Points on a hilly landscape, in no order, each with its height.
A ball rolls from a point to the lowest of its 2 nearest points, and stops where none of them is lower. Distance is the straight distance between rows; heights are no part of it.
tolot: [  3 -20   2  14   5  24   4  -9  -2  10  10  16  17  -7  25  32  -7 -12
 -16 -13   7  22 -11 -10  -9]  height 5.87
rezam: [  9  -3 -13  17  12 -10   8   0 -12  -7 -14  10  25  -8   2   9  -5   8
  -9  20  14  18  -6   4  -3]  height 4.57
bomen: [ 14  -4 -17  -3  -7  14  -3  14   9  -4  13  26  21 -18  22  19  -6 -15
  -5   9   8 -12   2 -13 -14]  height 1.32
buvaf: [-11  -5  15  11  -3  21  -4 -14  13   1  -4   5  10  -7  -3  25 -20   7
 -13   0  -1   6  -9  -8 -19]  height 7.04
Zokem: [  0 -18  13  11 -11  23   0  -3   7  -2  -7  -5   9   6   2 -10   2  -1
  -4  -6   2   1 -16  -4  -3]  height 1.94
pobub: [  6 -12 -11  -6 -13 -11  -8 -24  17  -1  -4   4  -2   6  19  -3  -1  -1
 -18 -12 -11   2  17   8  -6]  height 6.65
biru: [ 38 -12  24  26  -2 -16  14   4   2   2 -11 -21   3   2   3 -15  21 -12
  17  -4   1 -11  -2  -9  17]  height 1.66
monag: [ 25 -16 -10  -1  18 -17   9  -8 -19   9   6  13  12 -11  16  -2  -2 -16
   7   8  -4   3  13   2 -11]  height 3.22
keda: [  4 -17   4  17   0   5  11 -15  10   8   2  12  24 -10  27  13 -20 -14
 -15  -6   5  19  -1  -2 -25]  height 6.17
palil: [ 17   4  -3   1  18 -20   9   5 -10  -1  -2 -11   0   9  -4 -15   6   4
   7  -7  -8   1   0  11  18]  height 4.08
nuvu: [ 13  13  24  19 -12 -17   7  27  11   6 -13 -23 -28  -1 -20   3  16   7
  -1 -11   4  13  -9  -3  37]  height 4.13
mupa: [-32  16 -22 -26   5 -26 -13   7   1   1   8   9 -17   0 -16  -4 -10   6
  10  -2   0  -4  14  15  10]  height 6.30
gez: [ 21  -4   8  19   7  -3   8  18   1   0  -9 -15   3   1   0  -8  19   5
   8   0   2  -8  -8  -1  20]  height 3.30
Zasu: [  2  -8 -14  -1  12   4   6 -15 -36  18  -1   3   0  -2   6   1   5 -29
  -7  -1   2  14   2  10 -11]  height 4.59
zed: [ -9  10 -11 -21   5 -21 -11 -10  -4   9 -11 -20 -14  23  -9  11  10   6
 -14  -1   4  20  -4  -2  27]  height 6.64
nog: [ -5 -10  12 -20 -11  18  -1  13   0 -11  26  21   8  -2  11 -12 -14  -7
  10 -11   4 -22   2   0 -33]  height 4.86
Kasa: [  5   0  -1  18  -8 -13   4 -19  15 -12   0  -2   8  -6   6  -8 -20  13
   4  -1 -11   1   6  -8  -6]  height 5.55
zivi: [  1  15  -1  19  15  -2   5   0 -12  -1   0  14   7 -17 -11   8  -7  -1
   7  15   5  -5  -1  -8  -2]  height 3.27
dipan: [ 25   6   3  -1  23 -24  13   6 -17  12 -12 -17   2  17   7 -13  16   1
  12  -4  11  11 -11  22  29]  height 4.49
san: [ 14   2  -4   2  -4 -33  -2 -16  17  -2 -21 -22  11  20   7  -5   3  25
 -15 -13 -15   1   3  10  17]  height 3.77
fegot: [  8  -5  -5  -6  14 -28   6   5 -12   7  -7 -24   6  20  11  -9  -1   8
  -4  -2  21  23 -19  20  24]  height 4.73
vof: [-32  10  15 -11  -9   2  -8  13   1   7  -7 -14  -6   1 -15  -9  10   4
  -2   3   5  12 -17  13   4]  height 1.82
Kuzos: [ -2  17  -5 -14  14  -6   6  25 -14   4  -1  -8 -19   5 -23  -1  19   4
   6  10  10   4 -15   4  20]  height 1.84
kisef: [  5 -10  -2 -14 -10  12   1   2   6  -4  25  28  15 -11  38  11  -9 -16
  11  -1  10  -4  10 -14 -23]  height 1.79
dev: [-15   4  -3 -14  -4 -10  -7   8   1  11  -8 -16 -29  18 -17   0  34   5
 -11  -5   1  14  -1  -9  30]  height 6.96
fevum: [  8   7 -15  17   7 -16  -2 -15   6  -2  -7   5  -9  -2  -5  11 -10  -1
  -1  12 -13   6  22   3   8]  height 2.07
dirof: [-17   7  -5  -3  13   4  -1 -17 -32  10  -1  -4   1   1  -2  20   4 -19
 -15  14   8  22  -5  11 -21]  height 4.87
luru: [ 14 -22   0   7   4  23   7   6  -8  -8  21  14  23 -12  22 -13   0 -22
   0   2   2  -7 -10 -19   4]  height 3.50
palas: [  3   3  -7 -18   8  12  -6  -8 -36  13  -3 -11 -13  15  -8   0  26 -10
  -9   3  11  16  -6  11  -1]  height 7.99
zov: [ -2   9 -11   3  -6  -4  -3 -17  -4   9 -14 -17 -18  10 -16   8  13   3
 -11  -1 -21   4   6 -14  14]  height 3.58
Rurog: [-28   9  -5  -8 -12  -9  -8 -15  20  -6   4   1 -11   3  -6  -3 -28  13
   5  -6  -8  -6  20   5 -14]  height 6.00
mut: [-22   4  -3   5 -10 -30   4 -10  20  -8   2  -3   4  -5  -8  -4 -21  23
   4  -3  -9   7   8  10  -4]  height 5.83
kubez: [ -4  -6   2   3 -25 -14  -6  -2  27  -5 -18 -22  -2  20   2  -7   8  17
 -21 -17  -8   1   0   0  19]  height 4.45
vusu: [ 14  13 -10   9 -11  -1 -12  -2  28 -10  -7  13  -4  -5  -6  20 -13  17
  -8  17  -1  -9  16  -9  -6]  height 6.68
rolo: [-14   7 -21 -24  10 -31 -15  -1   0  -1  -9 -10  -1  21   1  11  -6  24
  -9  -5  10  16  -3   5  37]  height 6.49
lur: [ 13  21 -11  23  18 -14  12  -3   9  -4  -4   2  -5  -6 -16  12  -5  14
   1  15  -6  -4  10  -6   4]  height 2.76
zokad: [  5 -17  -4 -11  -2  39  -9   0  -6  -3   4  13  10   7   5 -21  19 -10
  -5  -9   4 -16 -11   1 -13]  height 5.94
Mafa: [ -8 -11  19 -16   3  52 -19   8 -11   3   0   2  11   6   1  -6  11 -17
  -5  -8  11 -13 -16  11 -22]  height 6.33
Zeki: [-15 -10   5  -5 -14  17   0 -20  -2   7  -8  -3  -7   6  -5 -10  -1  -8
  -3 -15 -14  -5   9   3 -14]  height 7.68
zin: [ -1 -29  12  -7  -3  19   8   9   6 -20  26  16  31 -13  26  -9 -12 -18
   7  -9   4 -10   0 -15 -12]  height 2.57
vuni: [ 10  -3 -13 -20  -8  18 -11   4 -24   7  -5  -8 -18  15  -2  -9  43  -9
 -10   4  -3   2   1   8  12]  height 7.77
sen: [-10   8  -3   6   3  -8   5   0   6   5  -7 -11 -21   5 -21  -6  10   8
   5  -1 -11  -8   7   2  17]  height 2.94
Fada: [ 18   2  21  32 -11 -10  11  20  11   1 -14 -19  -3   2  -3  -7  16   0
   2 -10   5  13 -11  -7  33]  height 4.31
Zaf: [ 12  18  -9 -12  35 -14   5  18 -11   5  -3 -10 -14  11  -8  14  10  11
   0  10  14   0  -1   7  34]  height 2.21
geden: [-18  -5  16 -13   0  24  -9 -13 -12  12   0   3  -6   1  -4   6 -16 -16
   4  -8 -12  -7  -2   2 -24]  height 7.37
donar: [ 11   7  -7  11  27 -21  17  20  -2 -11   6  -4  10  -8  -2 -15 -14  12
  15  10   5  -6 -11  17   4]  height 4.28
Rukot: [ 24   4 -10  -2  11 -19   8   6   2 -25   6   9  -4 -11   8 -11 -12  12
  25   9  -8 -23  25  -5  -6]  height 3.69
nurid: [  9  10   0   7  11  16   1  24  -9 -15   6   6   7 -13 -14 -10  10   2
  16  16   2 -17 -13   4  -4]  height 1.83
miti: [  7   2   2  -7 -12   6  -3   8  -8   7 -14 -19 -22  18 -10 -10  41  -6
   0  -2   4   1   0  -3  22]  height 7.41
gine: [ -8  15  20   2   4 -14   3  27  14   3  -8 -17 -35  -5 -22   9   3  18
  -5  -6  11  10 -18 -17  34]  height 3.44
gutum: [ 16 -22   0  -2  -4  31   0   1 -24   6   0   9   8  -3   5  -9  25 -20
   5   2   5  -2 -22  -4  -3]  height 5.36
gari: [  9 -16 -14  -2   5 -13  11 -13 -22  10   7   7   0   4   9 -15  12 -19
  -1  -7 -11   0   7   8  -3]  height 3.93
gibi: [  0  -6   6  13 -12  20  -3  16  -1  -4  -8  -3   6  -7  -2 -17  23   2
  -1   5   9   3 -23   5   1]  height 0.92
Punoz: [-26  17  -4 -29   8 -11  -4  19 -11   7   1  -7 -13   8 -18 -13   8   9
   4  -1   8   6 -15  12  13]  height 1.53
guka: [-28  11 -22 -20  -7 -16 -17  -8   5   3   3   3 -15   0 -15   8  -6   3
  -7   2  -4  -7  23  11 -12]  height 6.18
sugok: [  2 -12  25  11 -22  17  11   1   3 -14   5 -10   4  -7   7 -32  -4   1
  11 -17  -3 -16  -5 -20  -5]  height 5.95
pobad: [ -1 -12  -7  11  -4 -14   3 -27  11   0  -4   6  10 -10  19   5 -25  -2
  -2  -6  -8  18   9   3 -17]  height 5.88
Folo: [-12  16   1  -1  -2   6   0   0  -2  11  17  19 -12 -23   3  18 -21 -20
   8   7  -4 -13  21  -3 -31]  height 2.02
sute: [ -1  -6   0 -11  -3   8   6   9  -7 -10  19  16   9 -14   3 -25  -5 -12
  14   2  -4 -19   7  -5 -11]  height 4.53
mit: [ -5  -1 -28 -18 -11 -18 -10 -18  19  -4 -13   6   0   9   7  10  -6   1
  -9   7  -3  -1  21  15  -2]  height 6.36
gofa: [ -2  15   8  18  -2  -7   7  20  13   1  -3  -8 -28  -5 -26   4  15   9
  13   7  -7  -7  -2 -12  17]  height 1.85
lolas: [ -6 -16  21  19 -11  26  -1  -8  23 -10   8  -5  14  -7   8  -6 -19   6
   3  -9  -1  -3 -12 -12  -5]  height 2.95
rar: [-20   7   2   1  -9   1   2   5   0  -3  11   9   6 -24   7   3 -26 -10
  -1   6  12  -9   7   6 -36]  height 1.91
fadom: [ -3   4   3   3  -6   8   0   8  15  -8   8  22  29 -24  16  16 -22  -7
  -2   8  10  -8   5  -1 -25]  height 1.67
Vug: [ 11 -28   3   6   6  33   0  -1 -17   6  15  14   8   3  18   4  11 -27
  11  -4   4  -1  -8 -25   5]  height 4.51
Ser: [ 15  13   0  -5  32 -31   3  -1   1  14 -15 -16 -10  17   0  11   8  18
  -7   5   1  -1   6   6  35]  height 2.64
gud: [ -5   6  15  20   7  20   4   0 -14   3   9   4  -5 -16  -9  12 -12 -12
   8  10  -3   1  -7  -4 -18]  height 3.67
Neroz: [ -7  -3  11 -16  -7  46 -19  -4  10  -3  -5  10  14  10   2   3   3   1
 -15  -3   4  -8 -11   8 -19]  height 6.52
Kanel: [ -8   1   7  17 -27 -12  10 -10  23 -11  -7 -16   2   7   0 -12 -12  23
  -5 -13 -17  -4   3  -6   8]  height 5.09
neb: [  5  -7 -10  -3 -13  -7  -4  -9   4   3  -9  -5   8  14   0  -8   8  -2
  -5  -8  -9   4   5   1   7]  height 7.03
dor: [-10   1   5   1  -5  16   2  28 -18  -3   5  -1  12  -3 -11  -6   9   4
   1  12  16  -2 -17  12  -1]  height 1.45
ped: [ -6 -14  19 -12 -21  22  -1   7   6 -17  12   3  -5  -3   3 -30  -1  -5
  18 -17  -7 -19  -2  -6 -23]  height 5.29
nisa: [  4   4   2  15  -7  17  -8  -8  22  -8   8  14   4  -9  -8  26 -26   7
  -1  12  -2  -4   7 -20 -20]  height 6.86
zere: [ -4 -29  26  -4 -11  34   2  -6  15  -9  16   8  24  -5  13 -13 -14  -5
   4 -21  -3  -8  -7 -19  -7]  height 3.56
Mumo: [-17   6   8   1 -12  10  -9 -11   2   6 -17 -16 -17  18 -12   5  15   7
 -12   1 -11  12  -5   2   6]  height 2.67
Somak: [ -6   0  10  10   7   9  12   5 -17   1  22  12  -4 -20  -7  -8  -4 -11
  23   7  -3 -21   2   0 -16]  height 4.11
gubib: [ 12   1 -21 -13 -15   2 -17  -9  21  -7 -11  15  -6   3   7  23 -11   8
 -16   9   0 -12  10   2 -15]  height 6.53
paraf: [  9   2  -1  -3  -4  11   3  -9  -4   0  20  24 -10 -11   4  14 -10 -11
  17   9  -8 -13  16 -21 -15]  height 2.56
laru: [-25  15 -19 -16   1 -30 -12   2   8   0  -1   2   2   7  -2  10 -10  11
  -5  -1   7  11  13   9  17]  height 6.40
parom: [-38  11  11 -15   3   5 -18  -2   3   3 -10 -21 -10  14 -17  11   2   6
 -12   6  -6  23 -13   6  -6]  height 2.13
kup: [ -7  24  10  -3  -3 -14  -3  34  13  11  -2 -12 -32  -6 -33  -8  18  10
   7 -10   0  -4  -7  -5  27]  height 2.80
keme: [ -1 -22   9   7  16  31   8 -13 -16  16  23  18   7  -6  25  14   2 -24
   5 -12   3  12  -4 -14 -13]  height 5.34
lok: [ 24   8 -14 -12  -3  -9   0   0   2  -9  11  18 -12  -8  12   3  -5  -9
  12   3 -13 -20  32 -11 -11]  height 3.20
Muvi: [-23   4  22   0  -1  15  -6 -10   3   0  -8  -3   6   2  -9   2 -17  -1
  -9   5  -6   1 -17   9 -20]  height 7.20
tib: [ 12   1  -6   4  13 -29   0 -21   3   9 -19  -9   2  13   3   7   3  12
  -8  -3  -1  11   6  10  19]  height 3.21
Bako: [ 20   6 -25  -2  16 -18  -1 -18 -13  11   2   7  -1  -7   4  15 -12 -10
   0  17  -4   4  21   1  -5]  height 2.70
molud: [ -4  13  -3   5  14 -13   1 -12 -21   7  -3   0  17  -6   4  18   2  -1
 -14  15  22  28  -6   8  -5]  height 4.72
vapas: [  1  -4  -5  -6 -21  11  -3  -3   4  -8  -2   0  -8  11  -1 -13  10   8
   0  -9 -17 -14  12  -8  -1]  height 7.42
Veno: [  8  10  -7  14  19 -24  11  14  -5  -5  -1  -3  27   2  -1   2 -11  24
   0  10  14  10 -12  13   8]  height 4.42
ramud: [  8   7   0   5   8 -20  11   7   2 -18   9   0   1  -8   0 -20 -10  16
  22  -4   0 -16   6   8  -4]  height 4.03

Call two points neighbours if one is among the 2 nearest of the other. Go from one point of each pair to the other, from neighbour to neighbour, staying as low as possible. Name the highest point that can't be avoided.
gofa, fevum => keda
gibi, bomen => zere
Punoz, gofa => zov
Punoz, biru => Fada

Where does a ball stop that starts at each point below?
ped => fevum
rezam => bomen
geden => mit
Kanel => Punoz
